Each row is a point on a tangle of strands that fork and nearly touch. The rows are in no order.
In the rows, zero is written as 128.
Two points are linked if the straight distance between their rows is under 119.
K657: [ 87 125 186 177 114 158 148 169 115  92 135 128 130  95 111 100 116 119
 145 153 115 116 104 142 117 108  98 120  89 163 129 121 118  72 128 127]
K641: [116  95 149 178  93 122 198 130 142 118 134 112 157 118 103 108  88 195
 100 145 121 122 150 144  85 163 120 137 157 139 127 114 129 133 103 137]
K713: [113 106 164 175  99 120 117 137 146  94  87 158 137  89  93 147 147 130
 141 155 127 125 171  96 103 134  87 145 122 127 153 116  90  87 124 104]
K646: [162 133 109 153 107 119 202 111 128 110 135 125 145 156 117 107 102 183
  98 130 122  91 121 140 109 176 174 147 157 105 101 120 142 164  96 137]
K231: [174 150  75  74 155 122  90  94 142 159  94 137 103 167 130 185 172 101
 100 105 132 135 128 104 183 122 151 142 166  89 129 133 142 161 150 146]
K343: [128 150 108 100 104  85  34  74 109 142 115 109 101  95 164 153 143  83
 185 141 125 136 167  78  81  98 125 160 114 109 127 165  94 124 173 116]
K196: [116 119 133  74 144 112  81 140 144 155 141  99 137 117 155 166 127  94
 137 133 129 191 135 138 140 109 104  98 145 152 137 134 129 133 167 125]
K10: [117  89 161 200  82 118 130 137 154 102  90 163 155  75  71 147 136 152
 131 148 132 124 192 102  99 136  62 149 134 140 169 103  85  99 111  99]
K248: [136 185 107 121 117 135  78  44  84 159 155 132  59 133 178 147 140  90
 189 127 161 115 120 101 136  87 137 128  88 121 136 164 135 136 161 133]
K130: [ 92 101 183 122 137 128  96 186 149 122 108 136 159  90 105 175 139 111
 138 156 130 198 145 145 128 118  73 103 140 156 165 105 111  94 149 125]
K456: [ 95  87 141 120 106 100 151 152 119 114 166  94 172  99 126  70  87 153
 136 138 117 117 148 140  61 137 124 117 119 147 103 136 113 147 133 111]
K681: [175 131  61  66 156 110 114  94 153 168 106 130 129 160 130 183 149 110
  71  90 125 150 133 119 186 147 156 137 205  96 114 132 155 181 141 147]
K508: [149 153  89 131 145 148 179  91  92 163 191 120 109 180 175  92  89 157
 116  90 150 108  88 167 149 139 174 117 128 143 113 137 178 170  96 159]
K267: [117 111 135  95 127 111 114 121 135 158 152 116 136 113 145 176 111 118
 125 134 144 191 148 146 133 126 100  91 166 154 150 144 134 132 160 140]
K283: [144 135 126 142 118 137 178 146 122  92 129 123 144 144 109  86 119 151
 117 138 110  84  96 137 121 145 159 139 114 110  93 121 128 138 105 116]
K126: [139 141 115 128 122 108 139 148 132  76 109 119 142 136 115  83 139 130
 134 139  98  76 125 100  86 149 163 160 103  82  85 127 104 144 117  89]
K986: [168 152  96 128 129 128 138  58 117 171 149 145  87 161 155 174 123 129
 125 106 160 140 132 127 170 134 148 120 167 116 138 157 164 155 132 162]
K513: [141 134 137 155  84  97 118  71 112 117 123 160  98 117 136 153 133 124
 167 141 155 111 165  83 108 129 124 140 127 119 140 154 120 117 138 125]
K215: [136 123 133 161  65  73 101  36  96 144 152 147  95 103 157 144 102 128
 188 131 160 115 183  78  82 116 121 137 126 143 141 167 118 134 149 125]
K105: [170 176 131 119 133 133  95 125 128 109  43 192  95 118 108 189 203 101
 146 138 137 109 159  72 157 111 118 159 134  54 158 133 124  99 143 140]
K914: [108  87 158  97 155 106 115 220 187 100  84  84 198 103  85 143 156 125
  74 137  96 183 138 156 125 161  93 123 160 121 136  82 108 131 140 108]
K718: [150 157 144 138 115 113  89 125 130 102  54 186 108 100 105 181 186 107
 150 146 134 114 171  66 127 120 102 157 129  69 157 134 104  92 136 128]
K619: [118 147 125 120 105  89  85 101  89 112 151 114 102 103 166  83 113  96
 194 128 125  85 140  87  62 108 153 152  77 115  90 164 100 141 144  98]
K837: [ 97  83 155 131 101 100 120 119 129 154 161 126 137  85 139 160  90 144
 146 144 152 190 175 139  85 128  77  98 152 178 165 141 123 119 152 138]
K207: [159 160  78 128 150 142 154  53 104 183 180 129  80 180 184 128 101 141
 124  80 159 126 105 155 171 143 165 109 143 138 123 145 178 170 115 165]
K775: [129 133 109 141 151 157 199 106 107 164 211 109 128 163 177  88  75 173
 104 103 136 125  95 185 139 131 164 106 150 153 116 133 184 160  88 178]
K694: [127 149 112 107 111  97 114  99  88 121 172 103 112 120 171  79 107 105
 176 118 132  86 123 105  80 110 165 140  84 117  82 156 119 166 139 105]
K609: [117  71 155 192  82 114 142 135 159 129 106 168 168  66  69 166 115 173
 112 141 150 160 190 120  98 138  51 142 166 146 179 104 106 112 113 117]
K71: [134 161 113 115  98  99  65  50  95 141 137 122  82 110 171 148 145  86
 189 133 141 113 154  78  96  94 142 148 100 109 127 167 110 128 166 125]
K779: [161 147  98 113 135 131 132  97 137 141 124 146  96 166 135 156 143 116
 118 110 144 126 114 123 170 136 153 125 150 111 132 144 152 147 130 143]
K179: [ 81 126 194 163 131 165 139 183 132 105 120 133 135 103 104 125 130 114
 136 153 116 145  98 158 149 107  92 107 105 160 148 108 119  71 132 134]
K87: [ 86  75 183 188  86 140 175 166 140 112 133 105 169  76  78  88  90 184
 121 146 106 138 157 149  76 131  73 125 128 174 140  99  99 107 115 117]
K587: [102  68 157 157  97 103 128 143 152 137 127 147 167  73  94 166 102 167
 120 141 151 184 186 132  87 132  59 120 165 165 175 112 114 115 133 125]
K730: [132 135 112 121 150 159 150 166 108 108 152 116 139 157 132  66 117 129
 112 116 114  82  70 150 140 110 166 127  92 121  90 118 136 134 111 116]
K769: [149 123  95 108 201 181 137 143 148 173 104 158 105 215 124 124 155 123
  78  85 125 137  77 165 223 147 163 112 122 141 124 101 160 117 101 170]
K672: [ 99  97 185 199  90 149 189 141 133 114 129 120 145  95  92 111  91 182
 112 151 119 133 142 148 100 141  89 123 132 163 144 110 120  95 109 134]
K924: [150 110 126 171  93 106 218 114 138 116 131 113 166 136 108 105  84 216
  92 137 117  98 146 138  84 185 164 152 168 106 109 106 131 165  82 130]
K892: [107 108 115 117 171 165 172 134 133 171 181 107 135 160 165 103  89 146
  85 106 126 166  99 194 159 125 142  88 156 166 132 129 175 143 108 171]
K526: [ 96  98 133 105 164 167 165 177 127 152 176  91 159 142 148  78  90 143
  83 120 113 157  86 196 153 109 131  78 142 173 127 117 161 130 115 155]
K531: [120 167 106  91 143 132  81  96 102 151 149 113  80 135 175 123 136  78
 164 112 139 124 103 117 140  90 140 121  87 125 116 150 133 140 151 113]
K500: [159 117  61  50 181 127 113 110 156 193 116 113 130 177 143 163 136 116
  62  76 116 172 124 141 204 149 162 115 193 121 114 118 159 177 137 148]
K159: [114 145 148 149 108 125 117 106 107 110 140 144  96 118 145 125 131 104
 171 142 141 113 128 107 116 119 128 126  93 132 129 155 123 106 136 122]
K437: [101  95 155 146  85  94 104  97 116 146 158 143 117  83 138 155 101 132
 176 146 157 164 180 115  82 117  82 111 130 173 160 152 115 112 153 126]
K649: [106 100 143 147  72  77  87  78 110 138 162 140 109  80 150 137 102 128
 193 137 146 137 192  96  69 114  96 127 120 170 147 158 103 125 153 114]
K25: [121 144  96  87 161 144 103 120 108 149 151 109  97 152 170 104 126  96
 136 101 132 123  89 133 154  98 149 108  95 134 111 132 144 146 134 116]
K968: [ 94  96 124  79 181 169 131 180  95 147 188  76 157 134 167  61  86 125
  99 105 130 139  76 181 146  80 134  74 103 169 111 125 151 132 123 132]
K913: [116  88 157 101 143 104 106 183 171 125  97 119 183  94  93 181 144 124
  94 141 126 203 149 144 132 146  80 113 176 135 152 103 114 124 144 124]
K20: [142 146 125 150 177 197 150 149 142 155 106 166 106 195 107 128 147 130
  94 105 128 130  72 170 230 134 147 114 121 144 143 106 165  87  93 174]
K496: [ 92 135 167 158 113 149 135 147  97  97 153 130 119 105 134  92 111 106
 159 146 125 105 106 129 110 105 120 123  77 154 118 138 121  87 124 117]
K57: [120 135 106  93 164 151 124 161 108 128 157 110 123 155 154  79 123 105
 120 107 124 107  75 146 148 101 157 113  89 130  99 128 143 137 119 112]
K584: [ 91 128 184 132 146 144 105 185 141 108 108 135 137 109 117 152 150  93
 148 156 121 169 117 143 144 110  89 111 111 141 160 115 114  80 142 125]
K35: [164 176  81 105 156 145 134 147 115  98 107 142 107 185 124  81 163 124
 125 110 104  54  74 108 138 138 186 173  89  78  84 124 133 153  96  95]
K14: [155 165 126 167 153 187 151 126 139 129  99 180 100 182 103 154 153 132
 114 122 141 110  88 143 221 139 143 122 130 123 152 119 164  88 103 165]
K659: [126 133 160 152 123 117 101 146 149  91  67 169 131  94  93 165 172 112
 139 153 126 126 160  86 115 132  94 150 126  95 157 118  94  92 130 110]
K369: [117 122 122 105 115 104 144 125  99 119 182  95 149 119 153  73  95 132
 145 124 130 100 121 134  80 126 153 121 107 129  89 150 123 163 136 111]
K595: [170 191  95 141 134 155 146 126 109  84 103 154  95 179 113 110 166 128
 139 120 113  45  75 108 152 141 182 170  82  90 103 123 143 127  86 114]
K203: [176 192 106 150 131 155 144 113 131  79  77 168  92 170 104 142 181 129
 131 126 126  63  94 101 167 155 163 164 107  84 128 124 143 112  97 132]
K734: [129 141  99  56 136  94  55 111 137 166 134  76 133 115 160 168 136  84
 137 128 122 173 146 116 121 106 122 125 145 128 118 138 122 145 175 114]
K298: [134 108  89  73 195 156 127 140 152 184 123 126 125 192 145 135 138 117
  75  87 120 170 101 170 211 140 153  94 154 143 122 111 162 146 119 155]
K453: [180 178 119 150 145 168 144 123 144  96  64 186 102 170  93 168 187 130
 113 127 133  87 107 110 198 148 149 148 133  86 147 116 148 103 102 150]
K134: [115 102 164 158 127 129 152 199 170  84  72 101 176  97  67 110 151 141
  91 150  94 119 134 128 105 154 106 147 127 106 124  90  81 114 114 100]
K987: [ 84  74 160 139 103 116 158 173 129 109 156  89 186  86 103  61  88 170
 123 149 107 122 145 148  58 134 100 120 115 163 112 115 100 130 132 112]
K358: [123  96 139 126 140 119 152 206 183  91  85  86 192 108  71 108 148 144
  67 144  89 136 127 146 112 167 122 138 149 100 111  90  94 140 127 106]
K103: [133 155 105  72 125  98  26  89 121 165 122 100 119 106 160 183 151  74
 165 142 130 171 158  98 107  85 117 139 133 114 132 146 111 129 184 123]
K963: [161 160  95 109 138 115 142 150 133  77  98 129 139 157 110  83 152 137
 124 130  94  59 104  99  99 152 181 176 105  59  76 126 108 162 109  87]

A fork is a point with three links, a tip a point with one. Leave the first point through the second and follow the links. Name the first fork or tip that comes.
K456 / K987 -> K283
K672 / K87 -> K619
K913 / K914 -> K134
K508 / K775 -> K968
K513 / K215 -> K837

Follow the links from the first point to the second, and from the first to the third. Name the last point that the two ways share.
K595 / K672 / K57 -> K283
K641 / K531 / K203 -> K283
K718 / K734 / K215 -> K837

Name the points in between on the shortest way along the links from the first point to the second, in order.
K730 / K694 -> K283 K646 K924 K641 K672 K87 K987 K456 K369
K837 / K659 -> K587 K609 K10 K713
K298 / K453 -> K769 K20 K14
K496 / K913 -> K657 K179 K584 K130
